Each row is a point on a landscape with many valleys, with its height.
From any point a ball takes the steepest step (drop divided by distance) to one of its 2 nearest points. It stops when none of these is lower. Distance is the straight distance between rows; heights are no part of it.
sog: 132 135 122 138 132 158 109 162 102 144 137 109 110 131 118  92 131 137 138  97  height 647
Sadak: 134  92 163 120 138 112 158 132 122 164 123 126 103 133 112 102 133 132 115 179  height 452
vufu: 168 111 110 127 161 101 112  84 132 154 129 120  94 124 107 121 105 134 122 144  height 787
leg: 139 114 115 133 138 135  78 152  79 123 118 122 135  98 139 147 137 168 156 112  height 840
domos: 116  81 133 139 100 135 135 143 148 136 136 121  99 142 114  80 121 141 125 138  height 725
masof: 126 112 154 116 141 151 155 124 135  97 117 103 181 130 147 102 114 122 168 107  height 424
nit: 130  94 115 122 171 111 124 118 119 151 114 111 107 115 115  96 114 128 129 142  height 753
Mirat: 145 148 106 119 131 132 129 156 126 177 125 131 104 149 107 105 128 117 112 125  height 534
sisob: 144 145  95 117 140 151  93 153 128 144  89 145 147  97 140 159 145 123 147 142  height 771
tipil: 102  88 128 118 144 146 161 101 144 127 119 152  80 115 119  98 126  86 117 156  height 563
dopum:  58 135 156 124 104 107 118 156 164 116 126 154 138 112 151 150 118 144 111 144  height 681
palaz: 134 132 116 142 130 150  84 153  97 139 100 145 140  83 135 173 147 130 163 128  height 810
keb: 160 151 157 130 145 122 148 170  78 158 133 135 130 143 121 109 126  94 108 126  height 333
zazu: 148 147  98 119 121 137 135 121  95 133 108 132 156  96 136 146 123 103 130 115  height 217
nom: 181 137 129 142 136 125  89 114  76 142 155 122 139 135 142 126 109 138 137  87  height 586
puza: 153 133 116 153 127 133 100 153  85 142 156 119 121 139 130  96 109 129 142  80  height 616
nedin:  90 139 121 141  97 125 116 142 115 101 126 133 119 108 130 151 155 131 103 141  height 650
Kopat: 106 174 118 103 137 146 131 118 170 126  98 144 134 117 105 159 141  90 133 140  height 648
kodu: 162 114 183 113 136 126 174 136 144 167 126 120 108 146 104 104 107 121 131 151  height 357
zota: 147 141 102 145 120 144  95 101 120 116 121 108 122 116 119 132 150 127 118 143  height 432
dulid: 186 144 131 131 132 150  89 107 104 129 137  97 133 121 123 133 112 148 149  95  height 558
luvik: 146 166 114 121 148 151  99 127 176 134  91 140 143 103 132 167 144 105 130 155  height 710
Pera: 102 100 149 103 121 146 157 128 165 124 139 176 138 145 131 114 119 128 174 149  height 458
fusel: 135 149 138 132 116 132 129 118 117 111 148 108 126 146 129 142 143 153 118 108  height 523
torem: 161 119 125 124 182  86 133 156 116 154 127 134 132 149 116  93 106 101 106 138  height 639
Sene: 113  99 156 123 154 127 133 100 132  93 107  80 128 100 111 127 131 133 145 138  height 599
Romu: 126 163  94 127  88 128 142 139 111 143 143 163 127 137 140 160 142 122 109 109  height 500
zat: 161 160 120 127 120 129 120 120 113 154 143 119 116 150 122 124 134 132 107 116  height 487
pori: 122 112 162 111 146 142 161 104 147 128 150 156 129 145 136  81 114 117 182 158  height 514
Fuva:  93 117 115 136 143  99 143 116 147 125 143 161 122 165 157 125 163 121 109 152  height 406
kor: 138 127 114 129 124 115 155  84 137 128 123 106 126 128 111 101 106  79 104 126  height 590
mopeg: 121 108 127 139 105 150 123 168 121 141 137 100  96 135 112  88 130 151 123 120  height 685
Fif: 109 114 111  99 140 117 143 143 139 128  99 137 142 114 138 138 128 126 136 128  height 684
zap: 146 109 132 118 171 123 104 122 148 140 147 117 100 153 122 123 115 185 155 106  height 242
vap: 141 126 115 110 168 105 148 151 141 185 128 155 119 155 126 101 113 109 118 134  height 591
zivan: 151 115 188 108 137 139 157 116 125 108 124  94 169 136 137 112 120 142 157 123  height 373
nezod:  85 142 144 122  94 160 149 136 163  93 120 124 129 125 104 142 125 109 117 119  height 636
ripam: 147 150 142 142 153 129 110 147  57 170 138 137 122 131 116 119 149  87 120 127  height 384
zavit: 119 146 174 138 128 119 118 109 133  72 144  92 136 132 129 156 136 161 126 116  height 548
kogek: 124  82 150 130 133 122 165 102 134 137 125 126  87 119 112  91 118  96 109 171  height 519
kul: 109 132  89 151  86 122 130 143  93 131 150 161 126 136 153 137 147 121 106 108  height 505
tobu:  84 125 119 145  91 102 129 120 147  85 140 144 135 137 146 141 137 125  92 136  height 623
Rez: 192 139 104 135 131 119 114 119  88 164 116 120 134 104 117 118 109 102  95 145  height 726
rit: 103 122 126 115 101 118 171 114 157  99 108 155 164 129 149 137 116  88 120 119  height 524
Dubir: 147 159 117  96 143 120 147 144 137 164 128 151 139 157 138 156 135 148 126 114  height 259
berub: 155 154 123 127 130 150 145 126  81 163 124 138 154 116 124 144 118  97 145  91  height 142
Bak:  92 116 100 126 131 135  91 135 186 106 132 148 111 125 107 137  90 140 149 102  height 556
Falu:  93  87 126 141 113 155 124 124 152  96 130  98 110 129 107  90 125 132 131 118  height 729
mesiv: 139 131 137 153 136 143 104 121  62 172 121 134 137 106 117 150 171  99 132 134  height 426
baz:  95 112  92 147 118 105 127 132 128 123 142 140 122 157 156  92 153 119 100 133  height 443
vin: 152 136  88 143 121 122  99  92 148 119 104 130 132 104 129 158 144 110 107 165  height 370
Tiba: 171 136 166 125 112 129 167 152 111 143 137 113 148 145 129 101  89 121 127 110  height 158
Begi: 103 149 161 128  79 151 152 133 137  89 122 114 135  97 110 163 113 117 114 116  height 667
Sem: 133 133 160 140 130 116 150 157  85 144 137 129 135 150 150  89 151 107 103 151  height 397
ledut: 156 175 123 134  98 149 105 132 138 138 120 151 128 101 126 195 141 127 115 150  height 374
sig: 123 122 111 161  97 116 122 109  84  83 139 118 147  98 146 147 118 120 130  99  height 830
sebo: 119  97 126 143  88 120 150 124  78  98 119 116 144  96 149 123 132 113 109 126  height 813
Vikav:  87 123 137 145  96 147 112 162 113  92 132 122 121 104 123 145 133 148 131 111  height 678
daf: 177 167 140 141 125 157  93 111 110 142 151 105 107 146 113 120 138 129 127 113  height 522
sefir: 103 104 141 129 157  90 140 108 135 109 130 139 134 141 160 139 155 141 128 158  height 367
peg: 108  84 154 126 142 139 154 105 138 118 129 131 133 128 130  70 125 101 162 158  height 562
Mib: 115 100 118 110 142 129 149 139 130 145 109 121 128 126 127 100 126 111 127 132  height 718
niz: 113 141 107 123 109 127 157  98 145 106 120 126 141 131 129 128 128  87 108 118  height 557
sutip:  99 124 145 151  94 112 135 128 141  98 158 134 125 162 142 142 158 160 102 148  height 598
likez: 112 120 128 139 157 118 116 131 148 137 158 131 102 180 135  97 155 153 125 125  height 126
fes: 130 108 118 117 149 131 131 125 146 164 134 138  69 135 102 129 127 155 130 143  height 553
keked: 131 135 101 161  94 127  86 110 124  76 138 107 133 102 125 144 110 137 131 106  height 845
Pime: 150 127 190 114 143 136 144 132  91 123 133 104 153 138 152 124 139 148 141 119  height 324
Pok: 115 101 113 137 136 125 113 163  71 125 123 119 138 110 156 111 134 153 141 114  height 861
pel: 142 116 120 134 166 106 104 128 141 149 153 122 106 170 132  93 119 157 139 103  height 187
Zutu: 121  92 124 127 119 105 137 138 138 121 136 135 142 148 156 121 119 165 135 124  height 454
sal: 108  65 145 125 145 122 151 102 135 106 116 123 122 103 134 112 116 125 146 150  height 605
veloz: 139 117 135 141 109  97 145 145 111 151 146 128 119 158 145 102 137 144  95 149  height 457
deg: 121 114  87 119 130 124 125 121 170 133 131 148 119 141 124 131  95 138 142  96  height 521
Dumo: 158 134  91 147 134 132  75  99 175 112 132 121 130 131 121 151 113 146 142 122  height 807
tad:  60 173 129 130 103 125  85 138 156 125 119 140 135  93 142 156 116 128 105 138  height 717
dinem: 104 128 108 140 138 148 105  95 180  95 152 130  96 146  94 134 104 131 139 110  height 587
fubim: 126 107 140 108 115 131 174 120 142 114 115 128 180 129 147 111 106 110 148 122  height 474
bofo:  93 100 107 127 128 127 105 175 103 127 114 126 112 120 136 116 163 166 123 137  height 886
Tiset: 159 137 141 120 120 143 164 137  95 140 122 110 152 118 132 125  95 122 141  86  height 47
bil: 177 149 171 111 138 112 169 150 106 162 129 126 143 147 129 119 108 109 103 132  height 260
tida: 124 138 137 105 136 123 170 143 153 150 135 158 149 170 153 130 142 135 133 134  height 332
berid: 133 116 137 134 109 114 165 129  62 142 118 118 131  99 137 125 135 109  94 143  height 788
fure: 141 156 161 107 133 165 104 136 137 115 116  90 121 108  92 160 130 163 155 109  height 517
Paza: 116 114 109 152 100 100 135 145  89 128 152 142 125 146 167 111 147 137  96 128  height 476
Ril: 156 102 168 101 147 128 177 122 149 160 132 140 112 133 124 125 104 148 150 146  height 442
bek: 126 162 125 113 151 143 118 119 153 137 126 126 115 150 108 146 162 137 128 133  height 135
Moli: 127 124 158 104 139 143 143 113 148 113 105  90 123 103  93 148 120 148 145 126  height 566
kila: 118 148  96 152 121 135  56 128 171 107 125 131 128 112 128 149 118 136 131 137  height 776
kip: 126  98 111 142 122 102 141  88 127 128 127 109  97 122 110  94 118  94  97 146  height 567
guruf: 169 137 125 144 108 113 142 114  62 155 127 115 129  97 116 127 112  92  99 135  height 759
Gunav: 109 104 141 132 117  95 140 117 141 112 148 154 163 163 170 115 142 155 145 151  height 412
Fibes: 142 134  80 124 119 118 111 108 115 116  88 133 157  89 141 147 122  99 118 141  height 290
naz: 138 114 141 104 161 127 151 120 154 149 139 144  87 132 118 157 121 167 147 138  height 509
bire:  95 104 123 134 114 147 113 144 123  90 113  96 124 101 119 119 134 141 138 117  height 701
Nin: 158 164 129 113 118 149 108 130 145 129 114 119 129 104 107 176 124 147 139 127  height 459
foz: 136 145 122 144 135 154  98 116  77 131 125 113 127 112 123 132 163 109 132 131  height 462
movit: 177 141 115 125 164 102 111 137 101 155 114 120 123 122  97 101 118  90  92 155  height 686
fefa: 129 178 116 126  93 146 127 154 118 147 127 163 129 120 119 189 145 125 132 117  height 453
kerid: 165 117  83 130 151 109  97  88 150 143 129 133 120 135 126 136 114 146 132 135  height 815
zasuk: 127 114  91 129 108 104 125 141 144 128 142 140 128 147 138 134 104 160 126  98  height 489
Fufi: 111 122 153  99 146 121 160 139 174 125 131 173 154 146 153 150 124 137 161 136  height 398
Taboz:  92 163 108 140 115 120  79 132 155 102 119 133 143  95 140 145 118 117 127 127  height 747
Sogal:  86 125 125 113 119 104 131 141 161 116 111 152 134 108 134 156 120 130 123 133  height 654
sov: 109 126 177 142 105 114 135 116 151  80 155 117 144 148 139 144 143 165 125 151  height 573
tapet:  91 150 124 118 116 154 143 109 180 111 124 137 110 132  87 150 128  95 116 129  height 601
Zem: 107 144 126 108 148 148 134 139 133 106  98 114 151 106 127 133 133 112 153 109  height 719
Fufot: 131 149 114 106 165 113 118 121 150 142 127 145 132 151 134 152 146 150 137 121  height 200
Zef: 107 155 117 127 147 124  92 130 139  92 106 118 156  93 142 149 127 120 153 115  height 748
diz: 152 134 186 133 113 147 155 156  95 140 147 116 149 147 142  98 123 131 148 115  height 254
dolim: 121 156 113 142 129 136 109 103 174 114 165 124 110 175 105 139 132 149 126 107  height 615
tira:  97 137 127 130 140 143 130 139 148 128 139 127 108 158 118 117 168 138 121 130  height 54

Call two points neighbours if one is among the 2 nearest of the other. Go from one point of each pair to the other, from neighbour to neighbour, staying as low as possible. Name the highest point that can't be avoided.
kodu / Tiset: kor
Tiset / ledut: kul
zat / tapet: Vikav
tira / kodu: naz
Tiset / sefir: Paza

Where does a ball stop that starts at each point below?
Pok: tapet
guruf: zat
Vikav: zat
sal: tira
mopeg: zat
dinem: sefir
